Each row is a point on a landscape with many valleys, with its height.
A ball rolls from a point to whichever of its 2 nearest points has the largest drop for the distance, and stops where none of them is lower. Distance is the straight distance between rows; heights are no part of it.
(452): [ 13  13 -30 -18  -9 -15   4 -11  21 -21  19  20 -18  -6  12  15  -2   1
  31  12]  height 48.3
(698): [ -4  13  19   1  22 -12 -34  22  16  23  13   2   8 -27   6  14 -11   3
  14   1]  height 50.5
(376): [ -8  -5   3   5  -7   1  44 -12 -37   2  -4 -12 -23  34 -11 -24   1  -9
   1  10]  height 51.5
(799): [ 11  -6   5   8 -20 -13 -32  -1  24  -7  -9  16  40 -18 -10  -8 -19  -3
  -8 -34]  height 12.1
(189): [ -9 -12 -17   9 -21 -12  34  -8 -10 -18   2  -2  11  15  -1  -3  13   4
  19  29]  height 16.7
(13): [-11 -18   3   1  -2  -3  36   2 -11  -8   2   1  -1   9   4  -6   5   3
   4  24]  height 25.9
(459): [-10   7  17  12   4  -8 -33  19   5   6  17  -8  13 -24   1  17  -8   2
  -3   3]  height 55.2
(916): [-11  22 -41 -25 -36   6 -29   9   5   8  10  19  18 -28   7   9 -11  -7
  10 -13]  height 4.1
(174): [  7   0  10 -12  30  -2 -17  11  10  15   6  12  -7 -20  11   2   0   3
  14   2]  height 43.8
(912): [ 35 -17  19  -5  11   1 -14   2 -20   3  -7 -14  22   5 -11 -18   1   0
 -23 -17]  height 43.9
(416): [  1   2 -17  -9 -32  -2 -30  -8  18  -3   2  30  45 -18 -13   3 -23  -2
   3 -37]  height 8.5
(247): [ -6  -5  33  21  26  19   0  25  -2  27  -1 -16   4   7  -3  16   9  11
  -2   5]  height 23.0
(764): [ 20  -5  19   5   9   5  -2   9 -38   6  -2 -33  12   2  -5 -30   5   0
 -22   1]  height 36.0
(746): [ 18   9 -21 -16  12 -12   4 -22   4 -20  12  10 -32  -1   2  10   6   8
  10  18]  height 42.6
(575): [  8   1  36  27  16   6  -1  20 -39  23  -8 -38   7  13  -7 -25  -2  -8
 -11  -2]  height 25.2
(617): [-19   6  28  37 -23 -20 -21  14  -7  13 -11 -21  17  14 -17 -19 -14 -27
  -1 -25]  height 19.0
(1023): [ -8  22   3  -2  28  10 -13  -1  27  13  -4  21 -27 -15  21  21   0  23
  23  -6]  height 53.4
(523): [-10   6  33  11  28  30  24   7 -42   2 -25 -31  -9  -8  16 -24  17  -3
  -8   9]  height 15.3
(22): [-12  15 -34 -16 -44  13 -20   4   6  -3   3  17  38 -16  -7  14 -15  -8
  -8 -26]  height 6.0
(1039): [ 12 -10 -10 -16  -6   9  25  -6 -36  -9   3 -21   3   9   0 -30  16  -7
 -10   4]  height 77.5
(785): [-19   5   2   8 -23   7 -22  25  17  13  -5 -11  13  -2  -6   9  -4 -18
 -10 -15]  height 79.3
(196): [  3  -5 -17 -18   9  22  42 -15 -25 -13  -3 -13 -15  -1   1 -21  20  -6
 -14  17]  height 72.9
(512): [ -2  -5  14   0   6   8  25  -8 -39   9  -8 -24 -23  33  -8 -22   9  -7
  -3   0]  height 40.8
(528): [  1  -4  33  32  -2  -2  -8  26 -12  28  -6 -22  12  22 -14 -11  -1  -1
 -17 -11]  height 14.5
(960): [-17  -2  -4   1 -37 -12   0  -2   6  -6   1 -13 -11  24  -5   5   8  -5
   0  -7]  height 18.9
(826): [ 32   8 -17  -8  20   4   0 -32  -8 -15   4 -16 -23  20 -27  11  12  -2
 -17  -3]  height 54.1
(5): [  6  -8  12  -6  27  21  13   0 -15   1  -6 -14 -16   3   3  -1  16   5
 -14  11]  height 16.4
(580): [-10  -8  34  13 -22 -18  -6  -2 -29  -4  -2 -26  -8  32   0 -16  -2  -1
   0 -12]  height 69.9
(373): [-20   8   5   0  16   2   1   2  31  -6 -13  32  -8 -40  38  14 -17  -5
  15   7]  height 30.7
(407): [  1  -3 -15  12 -18  -9  33 -16 -17   2  -3  -6 -16  43 -20 -14   4  -7
  -4   3]  height 61.5
(570): [ 28  14 -18 -18  31  -1   1 -30  -8  -9   9   2 -34   3 -10  14   7   9
   1   6]  height 47.8
(434): [ -7  10 -29 -11   2  -8   0  -9  26  16  19  24 -11   5 -17  21 -13   4
  10  -9]  height 60.6
(267): [  3   0  10  -6  43  30  32 -13  -6  -9 -34   6 -24  -8  25  -4   9   7
 -19  11]  height 19.2
(827): [ 13   0 -26   6  -8 -10  24 -21 -10  -4   3   0  -9  36 -32   1  10  -3
  -6   5]  height 66.7
(430): [ 20  18  -2 -12  49  32   6 -16  -9   2 -15   6 -31  -9  16   9  21  25
   4   5]  height 64.0
(303): [-23   2  -5   8 -55 -15  -6   5  -3 -16   6 -12  12  19  -2  -5  -2 -11
   4  -9]  height 12.9
(962): [ 30 -21   1  -8  -5 -14 -10 -12  -4  -4   1   5  30  10 -15 -12  -7   5
 -15 -17]  height 48.4
(367): [ 12  11 -24 -20  11 -20  -3 -16  14  18  25  30 -11   4 -10   5 -11  14
  20 -11]  height 57.5
(629): [-13   6   7   1  26  14  -1  -7  35  -8 -15  24 -21 -21  27  23  -4   3
  14   5]  height 42.8
(637): [ -5   0 -14  -1   2  -1   9   4  26   0  -6  14 -23   3  12   8   0   8
  -1  15]  height 40.2
(766): [-12  -1  12  22 -19 -16 -24  25   5 -11   0 -20   2 -10   9   0   0 -22
   5  12]  height 60.2
(248): [-22  -6  -6   2 -23  -4  -1  14  15  -6  14   3  15 -16   4  13  -4  -8
  13  18]  height 63.3
(320): [  7  10 -27 -23 -30 -17 -21   0  15   0  23  23  15 -17   6   8 -15   3
  18  -7]  height 1.3
(674): [ 15  -9  14   2  13   0   8  18 -30   7  -4 -26  11 -14   4 -28  10 -13
 -10  20]  height 44.5
(220): [ 14  26 -14 -21  37  41  15 -21 -13  -3 -10 -14 -30 -11   3  -1  21  11
 -18   1]  height 66.5
(602): [ 19 -11  18  -6  30   0 -18  17   0  15   3  -4   3  -4  -4   1   3   0
   0  -1]  height 37.0
(926): [ 16  -9   6  -1  -8  -8   2 -27 -16 -22  -4 -20  -2  32 -22  -3   4   1
 -13 -26]  height 64.1
(634): [ -3 -11  29  13 -20 -15  -2 -18 -23 -14  -5 -15   3  35 -11 -18 -10   3
  -9 -33]  height 67.3
(314): [  0  -8  -9  -7  14  -6  11   9  19   5   3  37   6 -26  20  -6  -3   8
  17  24]  height 42.7
(479): [ 21   8 -24 -21  28  25  27 -22 -15  -8  -5 -10 -23  -2  -4  -9  18  -7
 -11  11]  height 69.3
(616): [ -5 -19  -5   5   1  -4  25   7   8  -7  -2  21  13 -12  15  -2   1   8
  12  31]  height 35.6
(446): [ 10 -19  15   3  24   2   9  18 -13   4   1  -9   8 -17   8 -17   8 -18
   0  28]  height 50.9
(697): [-13  -5 -11  -8  -9   0 -13  14  21  11  12  18  17 -15   0  10  -7 -13
  16  12]  height 60.5
(652): [  5 -14   8   5 -18  -7 -21  -8  24  -2 -10  16  26   2 -18   2 -13   6
 -17 -38]  height 17.0
(334): [  0  -6 -23   1 -28 -10  14  -2   4 -11   9   7  23  14  -4   3   9   8
  13  18]  height 10.6
(555): [ 18   1 -35  -2  -7 -12  11 -17  11  -1   9  10  -3  22 -24  11   2   6
  -7   9]  height 70.5
(683): [-20  17 -12 -14  -6   3 -20  13  28  11  10  25   0 -32  19  14 -10 -14
  26   0]  height 57.3
(947): [-12   2 -27   0 -31  -1   6  -3  23 -10   4   1 -18  13   2  14   5  -2
  -3  10]  height 28.3
(1005): [  0 -12   8  15 -26 -24 -21   6   1 -15   7  -5  40  -6 -11  -5  -8 -11
  -4   0]  height 86.0
(597): [ -3  11  10  -6  40  52  37 -16 -25  -5 -26 -14 -15 -17  20 -13  11   8
 -22   2]  height 14.4
(565): [ 27  -8 -11 -20  -4 -15 -17 -18  10   1  13  26  25   5 -18  -3 -13   8
   8 -24]  height 52.0
(671): [-20  -4  38  30  19  10  11  28  -1  18 -10 -15   1   0   8   6   2   8
  -5  12]  height 14.8
(950): [-11   0   3  -8   2   3 -21   2  23  10  10   0  -1   8 -11  30   2   4
  -5 -18]  height 70.4
(819): [-21   3  10  16   9   0 -10  21  25   2 -11  13   0 -34  25   9  -8   0
   2  20]  height 16.1
(759): [ -1  -8  28  26 -15   0 -16  14   3  15 -11  -9  20  19 -17 -11  -5   6
 -24 -29]  height 22.3
(917): [ 10 -17   8  20 -26 -22  -6   5 -17 -13   0  -9  37  11 -18 -23  -2 -15
  -5  -2]  height 84.9
(692): [ -4  15 -32 -19  -7 -16   3 -12  26  -6  16  31 -22 -15  14   8 -14  -1
  43  -1]  height 51.2
(992): [  4   2 -11  -3  18   4  18 -10  19  -8 -14  20 -33  -3  24   3  -1  21
  -8  18]  height 33.8
(112): [-15  17 -16 -18   7  -4   2  -1  26   8   6  32 -21 -25  17  17 -15  -3
  37  -6]  height 54.0
(644): [ 29   9 -34 -23  26   0  25 -29  -3 -20   0  21 -33 -17  14   0   2   6
  13  26]  height 37.3
(797): [-21  -5  26  23  17   2  -1  26  11   7 -14  -2  -2 -19  15   8  -7   0
  -7  14]  height 1.8
(471): [  5  -7  -2  -5  27  13  32 -12   2 -13 -25  18 -26  -1  29  -6   3  15
 -13  20]  height 25.5
(535): [ -4  -3 -12  10 -28 -13 -20  11  11  -2  10  16  60 -15 -12  -6 -12  -6
   6   1]  height 87.2
(20): [ 19   5 -27 -10  26   2  39 -35  -7 -28 -10  29 -21 -17  15  -2  -2   9
  -2  24]  height 34.0
(239): [-17   8  13  11  -8  12 -19  19  18  16  -2 -17   0  14  -9  17   7   0
  -3 -21]  height 75.5
(71): [  9   1 -27 -10 -29 -16 -13  -7  10  -6  22  18  22   3  -4  12  -2   6
  12   5]  height 5.0
(260): [-10 -10  10  15 -22  -5  -7   2  10   4   2   1  27  16 -22   2 -11   1
 -19 -32]  height 23.9
(628): [ 17  -7   4  -6  10  -1  -1 -20  -9  -8   9 -13  -6  24 -26  11   5   8
 -16 -17]  height 60.3
(937): [-41  11 -17  -2 -35  13  -5  16   8  -3   4  -2   9 -19  12  17  -5 -12
   0   3]  height 66.8
(462): [-24  -5  21  21 -10  -7  -5  18  -4  -9  -2 -26 -10  -2   8  -1   6 -14
   6  13]  height 63.4
(518): [  4  -6   9  -7   6  -3  -9  -9  10  -2  12  -9  -3  19 -22  20   5   5
  -3  -5]  height 65.2
(164): [-24  -4  17  24 -40 -19  -7   8  -7   0  -3 -13  16  19  -8 -14 -13 -26
   7 -17]  height 16.5
(353): [  4  -9  15   3   8   9  14   5 -15  11  -1 -21 -13  24  -7  -6  11  -2
  -9   0]  height 28.5
(424): [-20  24 -30 -19  -7   1 -15  -8  22  20  17  25 -16  -9  -1  25 -10  14
   7 -13]  height 63.2
(808): [ 15 -20   7   2 -27 -16   7 -12 -39 -15  -1 -17  24  22 -16 -36   0  -9
  -1 -13]  height 83.3
(205): [ 10  -3   6 -13  36  -8   4  11   5  17   3  25  -5 -32  15  -8  -7   6
  20  14]  height 49.8
(777): [-47   8   4   8 -22  11 -10  18  16  -1  -3  -8 -10 -18  16  16  -5   0
  -8   6]  height 71.7
(522): [ 17 -11  31   8  31  13  -8  20  -7  19  -1 -22   9   1  -9   4  14  -3
  -6  -4]  height 30.9
(451): [  1   3  16  -5  27  33  19  -4 -28  -1  -7 -25 -15  -8  14 -13  20  10
 -20  13]  height 8.2
(132): [ 12  15   9  -3  43  18  -5  -9   7   8 -15  14 -30  -7  24  25  12  28
  19   4]  height 60.1
(317): [-18   2  28  22 -25 -10 -15  10 -15  -4  -5 -29 -13  18   8  -1   4   4
  -1  -9]  height 67.8
(545): [-14  14  11  19 -18  -3 -45  25  12   4  -6 -17  24 -15  -5   7  -7 -20
 -19 -21]  height 81.8
(824): [ 19 -16 -13 -13 -23  -4  14 -11 -34 -21   2 -16  10  21  -6 -25  11  -6
  -2   7]  height 80.9
(806): [ 29  -3 -15 -25  11 -15 -14  -7   8  14  16  21   3   7  -9  -4  -8  11
  10  -9]  height 54.8

Where does a ball stop that starts at each point below?
(824) | (797)
(806) | (528)
(785) | (628)
(174) | (797)
(827) | (451)
(314) | (320)
(430) | (797)
(260) | (320)

Call two points neighbours if one is among the 2 nearest of the other. Go from one point of each pair to the other, from neighbour to neighbour, staying as low as possible. Name the highest point that can't be avoided.
(528) and (797) | (205)
(528) and (320) | (260)
(451) and (303) | (637)
